Each row is a point on a tangle of strands that fork and nearly touch. The rows are in no order.
Points whose rows are less than 36.7 apart are linked; no others are.
mepe: [ -4   5  22 -11  -8  10  -1 -11  21  12   9   1 -17  13   4  -3 -20  16
  -7   4  -4]
Dola: [-11   5  17   4  -7   9   8  -5  -4  -4  20  -5   2   2  11   4  -7  31
   9 -12   4]
Leg: [ -9  -4  -8  28   2  -8 -11   5  -3   0   5 -16 -10 -10 -17  -7 -18 -10
  12   3  -7]
sim: [ -1   3  24   2 -11  15 -14   4   0   2  14   1  13  17  -1 -14 -11  16
   6   3 -14]
Rupa: [ -2  21   0  14   4   9  13  -2   5  12  -9   5   9  -8 -17   4   4  -8
  -3  -9  14]
pala: [ -6 -11  -5   3  -5 -25  -4  -3   0   4  -8   1 -23  -1  11  26   2 -17
  -7  10   8]
Tupiv: [ -9  19  -7  -3 -13   8   3   4  24   3  21   1   7   2 -15  -7  -8  13
   7 -23  20]
lonin: [  2  -5  11 -25  -8 -16  -2  10  -8  10  -2  -5  -6  12  15  14   7 -13
 -10  12 -15]
Bogiv: [  3 -13  -6 -16  -2   0 -20   9 -17 -20  -1 -14  -4  -6   9 -11  -1  -6
  -2  18 -15]
zopu: [  3 -14  -8  -7   5 -19  -9  11  -8   1  -8  -5 -17  -5   6  12  20 -18
  -4  15 -17]
Gilit: [  2 -10  11   1  10   3 -17  17   4  17   2   3   0  14  -1  10 -13 -15
  -6   3 -16]
tilor: [ -6  16   5   3   7  13  13 -14   2  -5   1   9  15 -11  -5  -3  12  16
  -3 -17  14]
Sul: [ -6 -17  11  -2   2   2 -10 -11  21  11  14  -2 -10   7  12  -6 -22 -10
   3  12  -3]
zuvut: [ 10  -6  -9   8  16  -5 -12  22  -1   2 -10  10  -2   5  -7   9   6 -13
  -9   4 -15]
zoka: [ -4   4 -12  19 -14  -3   6  -4   2 -11 -12  -3 -16  -6 -12   9  -7 -12
  -7  11   9]
bup: [ -4   1  -7  29   5 -16   1   9  12   6 -14   6 -11   3  -7  15  10 -22
   0   4   4]
Basun: [ 11   3 -14 -20  -2   1   4   1   1   4   0  -3 -14  -1  -6  12 -14  -8
 -26  -7  -3]
maz: [ -2   2   8   2   2  -8   3   9   7   6  20  -6  10  -6  11  -9 -30  -3
   3  -5   7]
mit: [  3   4  -2 -10   8   5  12   5  15  16   3   9   3  10  14   8  -2 -14
  -2  -3  15]
fad: [ 12  -4  -7  14  20 -19  -6  20   2  11 -10  13  -3   2   2  11  26 -15
  -6   5  -6]
mus: [ -6   5  10 -14   2   4  16 -11 -13  -6  13  -8  -4  -2  16   2   3  34
   3 -10   2]
lumu: [ 12   0  -7  -8   4 -26   4   0   1   4 -22   9  11 -15  -4   5  28 -23
 -10   7  -7]
Degam: [  2 -18  -9  -9   3 -16 -22  15 -13 -18  -7  -8  -9  -6   7   1  16 -17
  -3  16  -8]
lobi: [ -3   1  26   1 -11   6 -10   2   2   1   5  -1   2  16   4 -11 -11  -1
   0  20 -11]
sitis: [ -4   2   6 -14  17   0  14 -29  -2   7 -20   3  13 -12   3  -6  27   6
   1  -4   6]
dob: [  4 -12  -1  -8   3   2  -3  12  15  11   2  11   5  23  13   9  -2 -15
   0   5   5]
bodeb: [  9  -6 -15 -20  -6 -14 -17  10   0 -26  -1  -3  -1  -6   3   4   1 -10
 -23   4   6]
Guviz: [ -5 -17 -13  23   8  -9 -13  -2   9  -9  -8  -2 -12  -7  -2   1  -2 -24
   4  15   4]
Ran: [  5 -12  -5   8  10 -19  -9  14   1  -9  -1  14   8   4  13   2   6 -20
   3   8   6]
muf: [ 15  -6  -5  12 -15  15   4 -10  -8  -9   7  10   8  -8 -21   5  10  21
 -10 -30   4]
gileb: [ -6  -5   2  20   8 -30 -15  22  -4  -6   0   9   0   0  13   3   1 -11
   6   5   3]
ripu: [  3   3  -6   1   7  13  -4   1   8 -16  13   5  14   3  -1 -20 -10  16
   9 -13   7]
Zab: [ -5  -1 -12  10 -12  21  -7 -11   6 -14   3   1  -4  17 -21   8  -4  17
   4 -16  -3]
tirok: [  2 -13 -10   6  11  -6  -1   3   6   2   2   8   6   3  18  -6   2 -19
  19  14   5]
mikol: [ -1 -11 -14  22   5 -15 -13   5   7  -9 -17   8 -14  -5  -8  12  12 -21
  -8  13   5]
biv: [  0  -7   3  19  10   3   8 -23 -11 -12  -1  -6   7 -10 -14  13  10  21
  -3 -13  -6]
rurev: [ -9   6 -12  14 -14  12  -4  -7   9  -6  12  -8   6  11 -28   3   1  12
  12 -25   7]
Vamet: [ -6  -7  -4  15   5   1 -16  11   5   1   1  -6   0   6 -13  -5 -17 -13
  10   3  -6]
Nidas: [  2 -15   6  -3   4  -4 -18  19   5  13  -1  15   6  24   7  14   1 -17
  -6  10  -9]
kogud: [ -8  18  10 -10 -11  10  13   3 -23   7  -3 -10  -8   8   5   7  10  16
   2  -3  -3]
Gopa: [ -2  10   6 -28 -16  -4  12  -9  -5   1   7 -13 -18  -1  16  -1  -8  21
  -2   3  -6]
Kugab: [  3 -12  -3  18  -8   7   7 -17 -17 -17  11 -10  -4  -6 -10  10   2  28
   1 -12  -6]
popo: [ -6   9  28  -3  -1   4  -4  20   4  20  13  -2  17  12   3   1 -10  -8
   2   1  -3]
nezor: [ -5  19   1 -10  -3  15  10   6  20   4  15   7   1   0   0  -3 -10  13
   1 -15  16]
dava: [ 12  -4  -7   8  17 -13   5   7   2  14 -20  14   9  -8  -1   3  30 -15
   0  13   0]
Mogin: [  5  -5  -3   1 -29  13  -5   3   7 -12  19   7  -3  -1  -7 -14 -17  29
   5 -14   3]
Teg: [  0   0  17 -12  -8  -1   3  10   0   9   1  -1  -2  15  15   3  -8  -4
  -7  16  -8]
zov: [ 11   0 -16 -23 -10  -3  -1   3   4 -14  -3  -6 -11   1   1   6  -2 -10
 -22   4  -1]
Rut: [ -6 -23   2   0   3  -3 -19   1  15  -2   9  -1   1   7  14 -12 -19 -15
   5  14  -5]
feri: [ -1  -2 -11  13 -10   2 -11  11   2 -15   7  -4   5  -1  -5 -10 -19  -7
   2   5   2]
kema: [-11  20  -5   9 -10   8   2   0   9   5  10  -9  10   2 -22  -6   3   2
  12 -17  20]
bulo: [ -4   0  16   7  -4  16 -11  12 -15   3  15  -3  16   9  -4  -5  -5  21
  14 -14 -13]
metu: [ -4  16   3   7   7  10  14 -20  12  12  -9   9  15 -20  -8   1   0   4
 -10 -14  18]
zufat: [ -4  11   2  14   6  -3  15  10   7  17 -10   5  -2   1  -6  14   9 -20
   4  -2  11]
Porep: [ -3  -2 -12  -7  -6  11  -7  -2  -4 -20  -5  -1  -3  15   1 -14  -2   8
   5   9  -1]
Tofad: [ -2  12  -1  18  -4  -2  14 -11 -10  -1 -20  -1  -1 -14 -12  -6  10   4
   2   8   3]
mak: [  5  -2  -6  -3  -2 -27  15  -7   1   9  -9   3 -12  -4  14  19  16 -23
  -3   6  11]
bip: [ -6  -3  21  -1   2   3 -13   8  15  19  11  -3  13  18  -7  -3 -15 -12
   1   1  -9]
binam: [ -2   3  -2  -2 -10   8  -5   2  17 -12  18   3   4   0  -3 -19 -18  23
  14  -9   4]
Vasef: [  0   3 -13  13 -12   4   5 -18  -7 -19 -17  -6  -9  -9 -12  -7  -1   2
   1  13   4]
zivo: [-11  -3  22  -5   3  11   1  -3  13  -2  25  -2   6   6   4   7  -7  37
   6 -17  -2]
fod: [  5   2  -8   6  16   5  -1  -1   7 -10   6   3  15  -4   1 -22 -11  -5
  10  -6   9]
Domut: [-11   0   0  11 -14 -12   2   4   2  -3  -4  -6 -19   1   6  17 -13 -15
  -7  11   7]
vuz: [  3  -2  -1 -17   1 -18   1  15 -11   7  -8  -4  -8   8  13  10  18 -15
   6  11 -10]
Fikop: [ -6  23   9  -4  -3  12  17  18 -19   9  -5   1   4   7   3   5  16   6
   6   2   5]
zutor: [  0   4   0  -7   6  -4   6 -20  -8  12 -29  -3  12 -19 -17   4  11  14
 -17 -10  -6]
bodip: [  2   1   0 -13  15  -8  15 -18 -17   0  -7 -11  -5  -9  15 -11  12   2
  12   0  -3]
mise: [  4   7  -5   5  13  16  -6  10 -11   1  -6   6   9   8 -11  -4   4   6
   7  -8  -4]
libeg: [  6 -17  -5  -3   8 -10   0   0  -2  14   3   8   1   2  25   9   9 -17
  18  18   0]
tivi: [  2   0 -14 -17 -10   0   0   2  -2 -14  -6  -4  -9   8   8  -7  -1  -4
  -5  14   0]
Buzi: [  2  10   1  12   8   3  10 -19 -12   8 -19   2   0 -14 -17   3   5  10
  -7  -4  -1]
nilo: [-8 14 21 -9  0 13  7 17 -7 16  6  5 10  8 12 -1  0  5  3 -3  5]
gime: [ 12  -3  -7   5  19  -6  -3   7 -11   0 -16   5   6  -6  -4 -13  18 -10
   6  13  -8]
Nal: [  9   3  -7 -13   7  -4  16  -9  -1  15 -10  -3 -12  -4  -1  12  -1 -15
 -16  -3   1]
ruki: [ -3  -6   2  16   2  10  -6  -2 -20 -10  10  -4   5   2  -7   3  -2  23
  13 -13 -10]
Muker: [  2   5   1 -12  12  -5  18 -17  -4  19 -18   2   6 -12   6  -1  30 -14
   7   6   3]
gove: [ 10  -4  -7 -11  14  -6  12  -6  -3  17  -3   4   2  -4  17   6  21 -18
  14  10   4]
Gan: [  8   1  -4 -17  11  -6   7 -25  -3   5 -22  -3   9 -21  -9  -8   9  -3
 -14  -9 -11]
Gobov: [-12  13   3 -17  11  18  11   0  20  17   8   9  -5   9   9   4  -1   2
   2 -14  15]
desik: [ -5  -1  10   4  13   0  15 -22 -15  -3  -5  -7  14 -20  -9  14  23  21
  -8 -11  -6]
badov: [ -4 -13   0 -10  -8  14 -23  -1  -6 -17  -1  -8  -7   7   6 -13  -8   5
  -5  21 -11]
bik: [ -7   9   5  -6  10   8  17 -23   2  -9 -11   3  18  -7  -1  -1  28  17
  -3  -6  12]
tinal: [ -2   9  10 -19 -16   2  12  -8 -21  -2  10 -16  -9   0   8   5   2  28
  -2  -7  -7]
Roso: [ 10   8  -6  16 -16  11   3  -1 -11  -9  -3   8  10  -5 -21  -5   7  11
   1 -12   3]
sib: [ -4 -13   5   5   2 -16 -14   9  14  -7  16  -1   9  -1  11  -9 -25 -12
   0   3   5]
disu: [  6  -8 -16   3  -5  -5 -16   9   0 -29   1   1   1  -8  -1  -5 -10 -11
 -14  11   8]
nosu: [ -5   0  25 -11  -6  10  -2 -11  14   2  15   1  -9  11   0   2 -14  33
  -2  -4 -13]
zubi: [ -7  -5  -6  26   3  -9  -7   4  -5 -14  -6  -8 -14 -15  -1  -7  -5 -13
   6  17  -2]
Nimam: [  7   1  -4  -3  12  -4   3  -8 -20  -7 -14  -5  -2  -8   0 -14  15  -1
   9   7  -7]
fupaf: [  4   7  -3  -4  13  22  -4   8  -4 -10  10  10  19  10   1 -10   5  16
   6 -12   4]
zuzi: [ -2   0   6 -14  12   0  14 -11  -7  -3   5  -6  -5  -3  22  -9  -1  18
  10  -1   5]
nulu: [  5  -1 -11  11  12  10  -7   8   1   4  -8   6   2   5 -13   0  -6 -11
   1  -5  -6]
gosav: [ 10  -3  -6 -11   4 -21   5 -13  -2   4 -23  -4   2 -23  -6  -2  14 -19
 -13   4 -15]
Lasu: [  9   8 -17  10 -15  12  -3   4   1 -13   1   4   6   1 -14 -14 -10   1
   0  -5   5]
kib: [  1   4   0  11 -29   2   1   4   0   8  20  -9  -3  -8 -14  -6 -26   5
   5 -17   6]
debav: [  2   8   6 -32  -4  -3  14  -1   0  13   3  -9 -16   1  15   5  -8   4
 -10  -2  -4]
Gomo: [ -2  -7   8 -13  -6   5  -2  -4  27  10   9   4 -16   8   9  -2 -23   0
  -8  11   0]
Noka: [  5  -6   0  11 -30   8   0  -3  -7  -3  20  -1 -11  -7  -7  -9 -21  18
   3 -17   2]

A fork is a point with three links. Follow the links from the first point to the second and name the forks in between, in order.
ripu / vuz -> nulu, Vamet, feri, zov
popo / bodeb -> tinal, mus, dava, nulu, Vamet, feri
sib / fupaf -> mus, dava, nulu
gosav / gileb -> dava, nulu, Vamet
Gan / lonin -> dava, nulu, Vamet, feri, zov
feri / lonin -> zov
lumu / Nidas -> dava, mus, tinal

A fork is a point with three links, a tip a point with one. Leave the first point through the second and follow the links. Name the first fork or tip that comes.
zoka / Vasef -> dava
nezor / Gobov -> tinal
Kugab / ruki -> zov
sitis / bik -> Vamet
Guviz / mikol -> gileb
bip / Gilit -> Zab
dava / lumu -> mak
zopu / vuz -> desik
